Each scene shows the same named points in several views. A view is turned or mirrored, shifted and resized as a whole, has a little noise and may leave points out.

Scene 1
View 1
k_89: [ -2   2 -14  -1   6  -1  -9  13  -6  -7  11  -1   2  -4  21  -8  -2   5
   2  16   6  11  -5  -9  -1   3  -2   3  -1  13  16   1  -2 -22  -4   5
  12  -1  19  12  -4 -10]
k_467: [-15   4  -8   0  -1   0   9  15   3 -15   2  -8  25  -4  19  21 -22  10
  17  35  -2  18  10   0   3  12   7  20   7  14  24  -1   2 -24  10   4
  32   1  18   3   3   6]
k_786: [ 35  -9  18 -35 -10  -1 -32 -14 -16  11  60 -13  -2  23  41 -31 -15  -6
  13 -37  -3  -3 -26  -4   9  -7 -29 -32 -19   7  13   2  20  -7 -35  -4
   5   6 -28   4  -8  17]
k_24: [-14   5 -11   5  -9   1  15  21   2 -19 -13 -10  31  -3  17  31 -28  11
  15  43   0  20  16   1  -1  25  11  31   5  15  22  -3  10 -22  16   5
  32   6  18   3   8   4]
k_867: [ -1   7  -9  -1  -2  -5 -11   1  -4   0  19  -1  15   4  30   0 -12  18
  10  16  -4   5   8  -5  -2  16  -5   4  -2  10  20   8  17 -37  -8   9
  17   2   8   5  10  -1]
k_834: [ -2  -2 -13   0  -5   1   2  24  -8 -18 -10  -8  12  -6  19  11 -14   1
   4  25  13  19  -5  -1  -1  11   5  17  -2  16  12  -7   1  -7   8   3
  19   5  21  13  -4  -9]
k_934: [ -2   5  -7  -6   5  -1 -14   5  -5  -1  24   2   3   1  27 -10  -3  10
   6   8   2   6  -3 -10   3   2  -9  -5  -3  11  21   6   3 -31 -13   6
  13  -2  10   7   0  -1]
k_96: [ 10  -5  -8 -13  10  -1 -22  10 -15  -1  30   0 -19   0  25 -36  10  -5
  -5 -11  16   8 -28 -14   2 -17 -14 -19  -9  13  10  -3 -10 -10 -17  -1
  -3  -4  12  17 -17 -12]
k_440: [ -5  -1 -12  -1   2   1   2  22  -6 -17   0  -7   9  -6  16   7  -9   1
   4  23  10  18  -6  -5   0   5   2  13   2  15  17  -5  -6  -9   6   2
  18   2  23  13  -6  -7]
k_188: [  2  -6   4 -14  -5   5   3  21  -6 -16  13 -19  15   2  17   9 -22  -9
  15  11   7  18 -12   1   9  -1  -1   5  -1  11  17 -10  -4   4   3  -4
  25   4   4   6 -11  13]
k_761: [ 15  -8   0 -20   2   1 -20  14 -16  -5  27  -9 -10   3  24 -23  -3 -10
   0 -13  13   9 -30  -8   6 -13 -14 -15  -9  10   9  -5  -5   4 -13  -3
   4   2   5  14 -18  -5]
k_719: [ -1   7 -15   3   4  -5 -20  -1  -7   4  23   7   0   2  31 -17   2  20
   2  10   1   4   3  -8  -3   8  -9  -4  -4  13  21  11  13 -42 -15   9
   7   0  14  10   7 -12]
k_759: [  2   0   7 -17   0   2  -5   5  -4  -5  34 -12  19   9  26   2 -22   3
  17   3  -6   8  -1  -4   6   0  -9  -5  -2   9  26   2   4 -17  -8   1
  23   0  -5   1  -3  19]
k_957: [ -1   0   7 -19   4   3 -10   5  -4  -2  39  -8  11   7  24  -6 -16  -1
  14   0  -4   8  -8  -7   8  -6  -8 -10  -3   8  23   1  -1 -16 -10   0
  19  -1  -3   3  -8  17]
k_576: [ 11   2   1 -11  -4  -1 -17  -4  -9   2  32  -6  11  11  34  -9 -12   9
  12   0  -5   2  -1  -3   2   9 -11  -5  -6   8  21   6  19 -30 -16   6
  14   2  -1   3   4   7]
View 2
k_934: [-12  -1   5  -6   3   6   3   9   3  -8  -1  11   1  -3  30  -4  21   1
   6   0  -7   7   6   4  -5  -5  -6  -2  13   0  -5  16   4  17  -6  -3
  -3  16  -9  -4  -4   0]
k_867: [-10  -7  -1  -9   6   9   0  12   2  -5  -2  14   5  -7  28  -8  17   4
   2  -5  -7   7   5  10 -12  -2   0   0  16   3  -5  13   1  14 -10  -4
  -4  10 -13  -5  -8  11]
k_576: [-10  -4  -1   3  -2   7   3   5   4   4 -11  16   0  -8  27 -13  12  -1
  -2  -8 -13   5   7   5   3  -4  -2  -5  13  -3  -2  10   0   4 -14  -5
 -14  10 -13  -6  -7  10]
k_24: [ -1 -11  -1 -38  15  12  -5  12 -16 -12  17  15  18   2  14  -5   1   7
  -2 -10   0  14 -20   8 -47  15  -4  -7  18   9 -13  -6  -8  13   0  -8
   1  -3 -10  17 -17  24]
k_188: [ -4  -6  11 -14  -1   3   5  -2 -14  -4   5  12   1   4  12  -4  -3  -5
  -2 -12  -8  12 -13  -4  -8  14 -20 -15   4  -7  -9  -8 -11  -1  -1  -8
 -14   0  -4  15 -13  16]
k_786: [-15  -3   2  37 -22  -3  13 -11  11  22 -34  20 -17 -14  19 -19   6 -15
  -7 -15 -26   0  17  -8  50  -3  -9 -13  -1 -19   6   8  -5 -19 -24  -6
 -42   9 -14 -20  -6  17]
k_467: [ -5  -4   2 -29  10   8   0  13 -15 -11  14  11  13   0  21  -6   8   6
   2  -8  -3  13 -11   6 -36   9  -8  -5  16   5 -11   1  -2  15   1  -7
  -1   3  -7  14 -13  12]
k_440: [ -7  -7  15 -25   6   7   1   4  -7 -14  11   5   2   8  16   6   8   2
   6   0   1   9 -13   2 -12   6 -16 -14   7  -1 -10   3  -8   9   4  -5
   4   4  -1   9  -8  10]
k_89: [ -9  -4  13 -15   5   5   3   5   1 -12   5   5  -1   5  24   5  15   1
   8   1  -3   8  -1   4  -1  -2 -12  -9   9  -1  -6  11  -2  12  -1  -3
   3  13  -4   1  -4   4]
k_719: [-11  -4   4  -3   2   6   4  10   9  -8  -2   8  -2  -2  32  -2  24   3
   8   3  -7   5  10  10   6 -11  -2  -2  13   1  -2  18   5  16 -10  -3
   1  18  -9 -12  -1   0]
k_834: [ -5 -14  14 -32   9   6  -1   2  -5 -14  11   5   3  10  14  10   6   3
   5   1   1   7 -14   5 -15   9 -12 -14   6   2  -9  -1 -10   8   3  -7
   7   4  -4   7  -7  16]
k_957: [-10   2   6   4  -8   0   9   0  -8   0  -5  17  -1  -6  21 -15   6  -6
  -2 -13 -14  12   2  -5   1   3 -16  -8   8  -8  -3   4  -1   4  -7  -6
 -23   8  -6   5 -10   5]
k_759: [ -8   2   0  -2  -2   4   6   3 -11   3  -4  19   2  -8  19 -16   4  -4
  -5 -16 -15  12   0  -1  -9   7 -10  -7  10  -6  -4   3  -2   4  -9  -6
 -21   5  -9   5 -12  11]
k_96: [-13   1  24   5 -10  -2  13  -6   8  -6  -6   1 -18   5  22  10  14  -9
  11   4 -10   5   5  -7  33  -6 -23 -18  -4 -15   0  11  -3   3  -1  -4
  -7  17   1  -4   0  -5]
k_761: [ -9  -4  21   3  -9  -3  11 -10   2  -3  -7   4 -15   4  15   6   6 -10
   5   0 -10   6   0  -8  29   3 -23 -21  -5 -14  -2   3  -9  -6  -4  -7
 -14   8  -2  -1  -5   7]
View 3
k_188: [ -1   1   0  11   2   1   4   2  -9  -9   0   5 -14  17  16   8 -21  -7
 -13   8  -1  -3  -6   7 -19  11   8   5  -5  -4   7  -3   9  10  -5   4
   3   4  -8   3  12   2]
k_934: [-13   5   6  -1  -3  -3  13   2   1   5  -2   9   4   6   3 -14 -14   4
   3  -3  -6   1 -11   2 -11  -4   1   7  -4   3   5   1  11   0   9  -3
  -8   1  -7   5   5  16]
k_440: [  0  -6   4   9   6  -3   6  10  -7  -2   6  12  -4  10   8   4 -23   2
  -4  10   0  -1 -12   2 -18   1   3  11   1  -4   7  -4  15   7   0  -1
  10  12  -2   1  13   0]
k_834: [  3 -11   4   7   8  -3   4  13  -7  -2   9  15  -6   9   6   3 -26   4
  -6  14   1  -2 -15   0 -18   4   6  15   5  -5   7  -5  19   6  -1  -2
  14  15  -2  -2  13  -2]
k_759: [ -9   8   6   1  -7   4   9  -5  -1  -4  -6   0  -9  16  12  -9 -12  -1
  -6  -7  -4  -2  -9   5 -15   7   4   8  -6  -6   4   0  10  -2   4  -2
  -9  -2 -11   7   7  12]
k_89: [ -9  -1   6   3   4  -5   8   7   0   5   0  17   7   7   0  -8 -21   6
   0   6  -3   2 -15  -1 -15  -4  -1  12   2   2   4  -1  13   2   5  -6
   2   4  -5   2   7   9]
k_467: [  6  -6   9  -2   1   8   5   2  -1  -8   4   9 -19  13  10  -8 -21   7
  -9   2   1  -4 -22   1 -21  13   9  27   5 -17   5  -3  24  -7   1  -7
   7  12  -9  -1  13  -2]
k_24: [ 13 -15   9  -4   2   5   5   4  -2  -7  11   6 -25  11  13  -6 -21   8
  -8   4   0  -7 -25   3 -23  11  15  33   8 -23   5  -6  32  -6   2  -4
  16  20  -7  -2  16  -9]
k_786: [-35  20  -4   6 -20 -15  24  -5 -13   8 -11 -16   6   7  20  -4   9 -17
   2 -19 -15  -1  19  18   5 -17   2 -31 -25  21   9   3  -9  28  10  18
 -29 -12  -4  24   0  33]
k_761: [-17  11  -3  16   3 -10   8   7 -11   4  -5  12  14  11   8   7 -19 -10
  -2   8  -5   3   4   3 -10  -7  -4 -14 -10  17   9   1  -5  18  -2   6
  -6  -4  -1   8   6  16]
k_96: [-22  11   0  11   6 -10   9   9  -5  10  -7  18  27   8  -3  -2 -22  -5
   2   8  -4   7  -1   1  -9 -11  -8 -12  -9  22   6   1  -6  13   5   0
  -9  -9  -1   7   3  23]
k_576: [-15   6   6  -5 -10  -5  17  -2  -2   5  -3  -4  -4   6  11 -13  -3   2
   2 -12  -8  -2  -6   9  -7  -6   5   4  -7   0   7  -1  11   6  12   2
 -12   3  -6  11   5  17]
k_867: [-10  -1   9  -7  -6  -2  14   2   1   4   2   3  -6   2   8 -17  -9   9
   4  -9  -5  -2 -17   5  -9  -6   4  18  -1  -7   6  -2  22  -1  11  -4
  -4  10  -7   6   6  10]
View 4
k_867: [  4 -15 -19  15 -17  -8   5  -1   2  -6 -13   3   5  -5  -6   8 -14   7
 -12   7  -5  -1  -6  -7   3   4 -11  12   5   6   4 -13   7   1   5   5
  -2  12   3   4   3  -2]
k_957: [ -4  -3  -4   5 -11  -4  -4   0  -1   5   1   2   3   6  -5   1 -12  -1
  -5   1  -9  -1  -2 -16  -7  -3 -12   2   2  -5   2  -2  11   9  -5   2
  -2  -2   6  -1   9   6]
k_786: [-30 -14  14  -3 -23  -9  -6   5  11  18   0   8   0   6   4   7 -13 -19
  30  -2  -1  -8  -2 -16 -15 -14   2  -5  -1 -35  16  21  18   3  19  -7
   0  -4  32   9   8  21]
k_188: [  5  -6   0   2   0  -7  -7   0  -6   3   0  -8   3  -1  -8  -9  -9  -4
 -17   0 -13  -5   8  -7  -5 -11 -21  10  -2   5 -11  -7   6   3 -15   9
   7   2   4  -8   5   7]
k_759: [ -3  -8  -9   6 -12  -6  -1  -2  -1   3  -1   3   6   2  -7   1 -14  -1
 -12   0 -11  -4  -1 -16  -7  -6 -12   4  -1   0   2  -8  12   4  -2   4
  -2   0   6  -4   9  11]
k_467: [ 16 -10 -20  15  -4  -6   1  -4  -5  -8  -6  -3   7  -6 -13  -2 -12  10
 -33   4 -15  -1  -1  -8   2   0 -21  17   1  20 -10 -24   4   2 -12  12
   2  10  -8  -7   4  -2]
k_934: [  2  -7 -10  12 -14  -3  -1   1   4   0  -7  -1   0   1  -3   7 -10   7
  -4   7  -2   3  -7 -10  -1   7 -10   7   9  -2   5  -7   8   7  -1   3
  -2   8   4   4   2  -6]
k_576: [ -7 -14 -12  12 -18  -7   2   1   5   1  -7   5   4  -2  -4   8 -14  -1
  -2   4  -4  -3  -6 -12  -3  -2  -7   7   3  -4   6  -5   9   2   9   1
  -2   7  11   5   5   5]
k_719: [  2 -12 -14  17 -19  -4   2   4   9  -4 -13  -2   0  -2  -3  13  -9   9
   1  11   3   6 -12  -7   4  14  -5  10  11  -3   6 -10   6   5   8   2
  -2  13   7  10  -1 -12]
k_89: [  8  -7  -7  12  -8  -4  -4   3   3  -1  -8  -8  -4  -5  -5   2  -5   7
  -8  10  -2   5  -3  -5   3   9 -15  12   9   3  -5 -10   4   6  -7   8
   5  11   2   3  -2 -12]
k_761: [ -2  -2  14  -1  -5  -5 -12   7   6  11  -1 -12 -11   2   1  -6   1  -4
  12   4   1   2   3  -6  -4  -1 -12   6   7 -17  -4   8   5   5  -8   5
   9   4  17   5  -1  -4]
k_834: [ 16 -11  -8  10   0 -10  -7   2   0  -4 -10 -13  -3 -11  -9  -6  -4   5
 -22   7  -9   1   4   3   5  -1 -22  20   6  14 -17 -15  -2   1 -15  13
  12  14   1  -4  -2  -9]
k_96: [ -2   2  12   2  -9  -2  -9   7   8  13  -2 -13 -13   3   2   0   2   0
  19   8   5  11  -4  -7  -1  12  -9   2  14 -19   0   7   6  10  -9   2
   5   5  13  10  -3 -13]
k_24: [ 19 -16 -25  17  -2 -11   2  -5  -7 -13 -13  -3   8 -13 -15  -2 -14   8
 -41   4 -17  -5   3  -2   4  -5 -23  23   0  28 -15 -29   1   0 -10  15
   7  13  -8  -9   3  -1]
k_440: [ 14  -7  -5   9  -1  -6  -5   2  -1  -2  -7 -11  -3  -5  -9  -6  -3   7
 -18   6  -7   4   2  -1   4   1 -20  16   8  10 -14 -15   1   4 -15  13
  10  11  -1  -2   0 -11]
View 5
k_834: [ 16 -10  -9  -1   2   6   9  -3  -2 -20  12   4   5  12   1  -6 -16  -9
  -8   5 -13   5   6   8  16 -15  10   8  -1 -15  17  13   3  18 -21   6
  -1  -2   4   2  -9 -10]
k_89: [ 20  -9   8  -2  -2  12  -6 -12  -9  -9  14   1  -5  -3  -4  -4 -13  -2
   5  -2  -1  -2   7   8  16  -4   6  -1   0  -9   8   8   2  14 -16   7
  13   4   3  -4   0  -9]
k_867: [ 14  -3  11  -4 -13  16 -13  -3   4 -10  16   0  -7  -9 -17   5 -13  -4
   3 -17 -13   2   3   5   7  13  14   3   2  -2   5  -3  -6   8 -20  10
  11   3  -2  -8  -5   2]
k_719: [ 20  -6  22  -5  -6  20 -16 -14  -1  -6  15  -1 -15 -15 -14   1  -9  -2
  13 -15   2  -8   2  11  12  14   9  -1   5   2   2   2  -6   8 -17   9
  23   5  -1 -12   2  -1]
k_957: [  8 -12   4   0  -4   8  -6   1 -20   1  13  -2 -14  -7  -4  28 -15  10
  11 -10  -5   0  19  -3   0   3   8 -15  -5 -10   0  -8  12 -10 -12  11
   0   1   2  -8  -1  -2]
k_576: [ 11  -7  13  -5  -4  13  -6  -3  -2 -10   9   2 -18  -9 -11  12  -6   1
  11 -14  -6  -1   1   4   2  14  12  -4   1  -1   2   0   1  -5 -18  11
   8  -1  -2 -11  -3   0]
k_188: [  3 -16 -13  -3   1   2  12   5 -18 -10   8   2  -2   9   2  18 -17   0
  -2   1 -11   7  16  -4   2 -14  10  -6  -8 -21   7   1  14   0 -13  10
  -9  -3   3   1  -6  -7]
k_761: [ 12 -16   7  -4  16   5   6 -10 -26  -7  -3   3 -24  -2  10  12  -1   8
  21  11  14 -15   9   3   4  -6   2 -18  -8 -12  -2   7  17 -14  -7  15
   9   1   3  -9   2 -14]
k_24: [ 12  -5 -17   1 -19   7   1   7   9 -17  22   0  17   9 -13   0 -26 -13
 -21 -11 -33  22   8   4  11  -9  17  18   3 -14  20   4  -4  29 -24   2
  -7  -5   1   5 -16   0]
k_759: [  3  -9   3  -2 -10  10  -7   6 -14  -3  13  -3 -10  -5  -7  27 -17   6
   4 -14 -11   6  16  -5  -3   6  11  -9  -3 -11   3  -9   9  -6 -15  10
  -4   1  -2  -6  -3   1]
k_96: [ 19 -16  18  -4  16  11  -2 -20 -29  -5   2   1 -25  -8   9   4   0   8
  25   8  24 -22   9   6  11  -4  -2 -19  -4  -8  -1   7  12  -7  -7  15
  22   5   3 -10   7 -16]
k_440: [ 18 -10  -6   1   0  10   5  -4  -9 -13  13   2   2   7  -1  -5 -17  -6
  -4   3  -7   3  10   6  17 -15   6   3  -2 -15  15  11   5  19 -17   7
   5   0   4   1  -5 -10]

Which points are out of place in each view (at most two, in the order of its rows)? Write none if all are in place.
view 1: k_786
view 2: k_934, k_24
view 3: k_440, k_759
view 4: none
view 5: k_576
